Each row is a point on a tangle of strands that fork, close into loops and nearly touch. The rows are in no order.
In the rows, 128 means zero.
Two points are linked if the straight distance between their rows is under 138. Some points are linked to none.
Lum: [163 129 144 150  80 110 125 107 145 138  92 154 121 148 118 133 106 102
 132 123 185 122 181 101 110 143 168 103 172 119 117]
bapa: [ 85 173 131  90  98  97 184 113  57 121 160 177 130 124 141 112 137 152
 104 100  98 167 118 118 150 130 126 186 126 175 141]
Sodar: [ 91 136 120 125 155 177 124 113 109 189 113  86 145 123  83 148 119 163
 122 104  78 123 108 135 155 152 149 163 118  94 126]
Dabi: [ 93  92  77 122 187 175 140 139  81 104 144  98 137 102 123 111 129 168
 123 122  86 100 117 127 151 138 128 178  60 128  99]
fosib: [119 104 163 118  85 104  93 122 129  60 104 163 121 173 113  99 129 117
 133  99 126 143  91 119 159 135  87 162 134 138 134]
rebi: [106 144 145 103 116 114 173  60  89 119 145 134 107 132  86  90 147 176
 103 155 103 195 113 159 156 133 172 207 107  81 137]
Reb: [120 119 123 150 177 177  85 155 164 132 137  82 146 125 147 171 137 102
 183 156 122  97 102 128 110 101  89  61 118 135 112]
kifop: [ 93 171 175 103 105 128 142 132 126 151 123 167 140 189 152 169  86 115
 156 109 172 119 167 123 119 143 134  84 155 178 147]
mit: [113 184 125  88 139 159 119 170  95 149 159 192 142  97 173 150 113  99
 145 153 158 133 164 121 135 124 111 119 136 161 145]
Zag: [ 99 120 165 175 140 102 125  82 161  92 167 120 102 153 103  84 129  86
 142 113 126 128 154 105  71  96 127  44 117  82 136]
Nirap: [162 165 156 103  74 109 135 105 133 148 118 175 161 124 143 158  87 114
 146 131 187 108 190 134  99 125 164  83 171 172 137]
bige: [127 107 122 121 151 112 126 135 147  88 104 122 105 117 113  65 118 161
  83 126 117 145 131 141 149 143 145 188 113  86 137]
Devap: [ 98 118 120 107 155 120 107 192 124  95 117 112 122 205 135 114 133 122
 133 113 144  84 128 115 181 154  70  98 100 152 163]
vaso: [116 105 107 132 160 154 124 133 168 128 130  73 146  59  95 119 118 125
 143 152  95 155 110 172  93 111 123 143 123  93 133]
sobet: [117 149 139 114 138 118 117 200 133  81 120 155 118 167 176 104 136 134
 120 119 147 117 122 135 138 131  76 123 137 177 154]
taf: [153 161 120 107 138 145 108 178 122 149  95 169 138 131 140 106 120 144
 127 145 179 159 152 130 169 144 135 178 182 115 140]
rosi: [114 130 155 154 119  82 127  63 135 100 185 142 112 125 108  82 121  86
 137 144 113 157 166 102 112  72 130  95 133  41 145]
vaki: [189 156 113 139  69 132 140  79  97 226 106 168 135  82 108 152 150 179
  77 116 137 125 143 123 131 169 191 148 155 111 129]
Dufat: [150  90  98 121 136 130 155 150 132  86 106  88 104 103 141 112 154 192
 106 126  90 131  96 138 112 115 128 185 113 170 106]
Gon: [ 93 115 123 139 165 165 110 124 163 144  86 109 112 174  79  95 126 105
 108  94 148 148 153 129 164 155 165 148 134  41 141]
Nolo: [ 86 132  90 126 184 178 144 168  86 144 128 128 124 109 144 125 113 152
 101 112 121 107 144 105 166 172 148 184  95 119 120]
babi: [185  94 134 115  65  94 119 117 139 112 128  96 130  95 133 180 172 147
 132 140 116 121  91 137  73  83  94 121 134 185 123]
vizab: [104 109  90 139 220 143 141 165 161 119 143  94 120 113 186 120 108 156
  96 129 107  82 126 149 112 142 145  83 104 155  79]
loz: [146 122 151 144  87 110 136 109 127 116 124 138 148 101  79 128 127 123
 155 135 110 164 102 117 118 115 108 172 125  80 132]
serus: [172 164 116 129 126 146 130  96 142 210  96 147 134 117 110 136 104 153
 105 111 152 143 167 126 136 164 206 156 161  79 150]
Feg: [122 114 104 104 178 122 151 173 159 102  93 120 111 160 153  75 117 164
  64  95 127 120 141 126 162 170 153 161 118 134 106]
laso: [ 81 136 135  91 124 116 175  90  69 106 152 124 113 143 114  99 140 179
 109 107  67 160 117 139 155 140 144 200  86 149 130]
lup: [106 100 101 127 163 172 107 133 121 169 127  68 135 132 110 184 153 131
 111  82  80  92  87 113 160 135 106 148  96 116 115]
zeku: [198 129 108 158  65  77 164  69 102 189 127 175 124  84 103 124 145 145
  92 113 124 132 139 100 118 149 155 153 137  78  99]
baril: [178 122 126 159 128 120 131 163 184 126  88 158 131 154 153 106 114  98
 127 147 210 107 178 116 105 143 161  70 167 141 117]
lomov: [189 114  95 151  80  76 169  76 107 201 165 162 136  65 110 149 142 108
 128 117 106 124 139 107 102 103 145  78 138 112  82]
Rigam: [129 135  98 160  98  97 188 100  49 141 138 143 111 115 102 106 194 177
 120 129  86 130  87 111 142 147 129 224  93 122  89]
Nazo: [ 68 136 129 139 204 144 119 119 132 113 185 103 132 110 134 146  96 142
 127 147  85 118  89 180  89 110 138  59  99 121 129]
dapiv: [126 107 134 135 146 141  83 168 154  72 102 133 130 161 114  73 104  98
 131 158 171 147 145 124 168 148 102 138 137  83 140]
ritog: [163 180 120 115 157 169 120 160 110 218 106 166 144 101 141 152 128 157
 130 140 150 134 143 140 154 156 165 164 159 115 138]
suga: [170  78  82 109 148 158 137 129 112 124 135  97 104  72 176 166 168 160
 100 147 117  93 102 122 110 106 134 166 108 183  93]
vog: [123 137 111 142 162 152 117 168 128 116 185 157 145  79 154 122  80  96
 157 167 100 129 121 129 112 127 104 101  89 123 141]
kodi: [140 119 120 128 133 124 134 138 152 153 137 129 133 107 132 151 114 138
 111 108 117 116 130 124 105 126 134 120 125 136 125]
kipo: [140 162 118  70 123 136 159 161 141 126 124  99 139 118 173 157 139 188
 107 149 136 128 103 171 116 123 151 165 161 184 127]
rofe: [130 138 130 115 135 160 105 136 143 121 137  95 173  98 104 165 100 124
 192 166 124 153 103 178 115  95  96 135 133 115 147]
kof: [113 189 130 107 109 142 140 125  53 179 158 181 132 119 143 158 136 143
 128 111 119 141 118  94 166 135 110 176 133 139 144]
demem: [176 100  98 126 156 118 106 138 156 149 155  98 157  83 174 144 143 155
  91 159 147  86 109 177  97 123 163  40 147 180  82]
Rar: [131 165 152 106 112 144 123  94 156 151 117 123 172 124 104 170  82 128
 181 141 133 152 149 168 116 103 148 115 160 132 142]
Bev: [ 97 145 119 121 115 124 137 128  76 139 156 167 139 144 104 120 116 106
 137  94  99 118 116  97 173 155  81 153 100 109 137]
Miken: [101 128 146 143 147 136 131 174 148 143 109 164 111 203 136 134 101  75
 156 113 201 124 170  96 176 171 125 128 123 142 156]
vigaz: [154 149 135 133  84 132 130 106  72 158 100 138 113 130 114 139 207 173
 112  90  88 125  84  91 152 152 114 209 108 123 130]
vira: [136 110  97 122 179 182  93 157 136 168 107  81  99 136 172 196 166 101
 116 111 142  93 104 121 169 124  94 130  92 132 123]
gako: [ 92 113 173 181 153 135 105 105 184  99 124  77 116 151  87  73 120  79
 175 128 161 120 169 131  81 106 152  55 152 100 144]
silu: [ 97 119 127 154  83  65 147  81 120 141 147 110 138 147  88 135 141  99
 154  63  65 132 105  97 123  92  79 111 114 100 111]
mizov: [139 108 118 143 139 101 165 115 113  88 161 153 107  75 122  65 131 131
  95 124  87 148 130 107 125 133 139 168  99 104 108]
Goru: [137 101 147 156  99 128  88 153 134  67  80 188 103 146 126  73 111  94
 146 164 183 141 151  96 143 138 113 159 172 122 111]
fitig: [113 129 124 127 178  91 128 166 183  87 113 144  95 159 162  64 116 133
  65 120 149 138 165 131 134 164 146  98 125 116 129]
vuro: [125 144  93 112 166 180 114 190  98 156 131 132 108 145 163 172 154 118
  97 110 145  91 125  89 182 162  95 167  90 138 138]
lur: [126 163  99  98 131 149 103 197  99  90 138 135 108 110 196 145 166 112
 129 141 144 110 109 123 134 108  65 138 113 182 153]
doma: [206  84 123 147  99 117  97 129 168 132 100  88 151  91 125 147 123 116
 148 160 166 107 142 124  74 107 120  85 163 135 117]
dol: [ 81 126 176 174 113 107 107 101 122  69 139 126 120 178 107 103 101  88
 171 122 114 118 118 116 103 132 101  72 110 124 145]
Ratiz: [101 112 117 147 186 132 126 131 159  80 151  74 128  86 131  79 110 142
 121 143  81 126 104 167  88 126 126  97  95 113 138]
pur: [146  88 167 160  64  99  97 114 130  26 110 135 116 144 121 100 145  99
 165 138 106 128  90  88 114 105  77 131 144 138 122]
rufi: [151 140 116 115 105  95 185  73 100 146 159 144 127  80 104  95 129 153
  90 152 127 173 161 149 120 120 202 185 118  86 117]
soz: [128 152 117  84 132 174 133 141  95 154 124  91 135 117 129 170 153 176
 134 140 115 134  93 154 136 111 112 196 131 166 141]
tul: [202 121 115 112 114 134 112 159 153 127 138 129 155  70 173 147 118 142
 142 178 161 119 128 160  95 104 133  83 143 168 117]
gusil: [149 127 136 133 104  88 157  58 131 126 187 141 112  78 117  75 140 112
  99 161 123 182 170 124 128  79 172 148 127  41 143]
fomim: [124 127 166 128 116 149 100 125 152 115  68 117 139 192  94 115  93  94
 184 154 157 142 129 144 155 121 129 138 196 129 127]
fetof: [106 162 140 143 203 144 122 153 179 141 141 125 145 144 143 107  81 100
 163 169 177 144 170 152 115 121 150  48 122  99 137]
pimib: [119 125 135 130 133 138 131  86 113 182  86 105 116 139  81 126 146 187
 101  90  91 155 109 135 153 181 166 187 141  72 161]
Mem: [123 130 148 136  82  52 168  60 128 138 127 162 124 154 103 116 125  93
 119  77 101 145 140 101 117 105 138 117 120  84 110]
bila: [ 85 119 123 124 190 129  91 161 200 105 104  99 122 188 120  68 118 118
 100 115 138 141 144 136 164 144 131 111 113  73 142]
fesi: [143 145 126 135 168 126 124 150 183 153 135 131 143 122 168 121  98 117
 112 155 180 106 176 161 105 136 177  47 126 142 113]
razol: [153 102 119 132 107 141 128  82  89 187 159 132 123 111 142 222 177  89
 118 108  96  91  92 102 129 100 101 107 106 139  86]
Bogit: [ 92 202 173  95 145 103 125 131 147 125 146 125 133 192 157 145  87 151
 137 137 162 135 152 168  84 115 151  66 144 175 150]
nune: [136 158 133  92  95 143  89 158 118  89  89 161 152 147 135 102 137 125
 158 164 176 177 120 160 152 109  96 174 196 122 142]
bef: [103 135 129 176 177 155 105 180 143 115 146 120 144 129 132 130  90  91
 185 165 155 116 136 122 108 124 104  57  99 131 138]
vabi: [ 98 108 123 120 119 148 107 175  78  91 151 130 139 164 102 103 110 100
 147 129 109  92 128  99 188 141  58 103  90 109 170]
Ketug: [161 135 160 107  75 104 122 133 139  65 106 154 133 110 128 101 134 140
 132 167 153 172 117 165 101 102 112 144 168 151 133]
bib: [145 155 110 117 174 177 100 185 113 141 164 151 125 104 217 177 134  96
 142 159 151 104 124 131 117 106  96  88 108 173 131]
Koso: [137 119 129 104  99 124 161 125 113 123 166 114 132  79 162 179 154 147
 121 162  86 124  79 167  84  90 113 114 113 207 126]
dum: [126 105 145 129 115 111 106  91 141 125  80 150  95 151  92  95 139 163
  70  84 106 161 116 129 168 161 154 180 131  64 136]
vubeg: [160  48  86 156 124 127 158 102 122 133 140 105 129  47 144 142 164 165
  80 121 113 100 124 116  96 126 176 135 112 155  57]
Tatik: [143 134 100 104  98 130 192 102  93 120 170 119 140  66 126 150 138 169
 115 161 106 147 111 161  86 120 163 160 105 163 106]
suri: [150 103 120 168 111  97 136  98 107 154 172 153 146  60 127 162 135  95
 168 133  92 119 112 106  90 103 114  33 114 129  92]
kune: [131 127 163 114 101 143 125  71 119 164 158 141 144 127 147 234 145 106
 166 113 108  96 102 124 113 106 100  65 134 159 116]
beni: [ 60 147 174 161 138 124 118 115 119  80 127 119 125 230 127  93  84  86
 180 151 159 107 137 112 137 142 105  77 120 182 155]
Raza: [116 152 123  84 101 129 117 129  79 132  94 125 114 166 121 151 177 176
 108  93 120 124 103 130 174 138 110 208 131 152 147]
lik: [ 82 134 136 107 134 126 122 101 192 160  88 105 105 220  97 126 117 107
 104  60 150 152 180 118 145 133 186 114 154  71 165]
zaf: [ 79 125 145 126  98 162 108 162  78 123 102 171 140 222 112 104 111  83
 154 123 180 119 155  99 203 164 108 128 130 129 167]
dukab: [ 61 133 143 139 147 135 137 126 180 154 109 120 118 221 125 148 105  90
 142  90 171 140 167 122 142 156 153  83 121 106 168]
Zenog: [198  97 121 139  85 107 112 149 150 155  99 133 121 108 115 137 127 119
 101 105 155 113 142  94 100 137 130 125 158 125 117]
damip: [ 87 164 144  96 150 114 129 134 151 121 147  98 146 138 153 145  97 144
 115 136  99 127 123 174 111 117 136 101 113 155 137]
pana: [184 114 134 101  61 110 139 126 153 111 121 105 142  89  91 155 147 159
 128 163 137 168 109 175  94 110 128 170 163 168 127]
Finil: [124 103 180 176 125 141 106 113 160  97  85  91 113 172  94  98 111  57
 179 162 150  99 148 113 114 135 144 107 189 136 120]
mikif: [151 120  76 146 114  90 189 113  76 145 158 161 113  69 118 116 160 124
 114 124  92 125 108 106 117 129 118 169 104 130  82]
zaz: [114 104 116 108 163 113 130 165 164 106  97  79 102 152 138 119 140 187
  93  78  92 103 116 137 144 145 117 142 130 164 117]
denof: [104 103 121 138 112 122 125 100 105 148 148  86 135 122 106 178 160 101
 143  76  80  95  80  97 136 111  63 104  94 126 120]
Fogiv: [180  90 153 179  91 100  99 108 142  83 114 107 135  94 113 125 127 102
 186 147 118 128 113 106  76  94  98  90 159 147 122]

A fork is a point with three links, a tip a point with one. Leave the first point through the second and follow the links. Name the first fork or tip that comes.
mit / bib: Zag
rebi / laso: mit
suri / lomov: Tatik
Tatik / Koso: suri

A tip is a point with one link. Name the tips that can be reached along the links from each point below, in the order of the rows.
laso: mit, fomim, beni
Bogit: fosib, Reb, vog, demem, Rar
pana: Tatik, suri
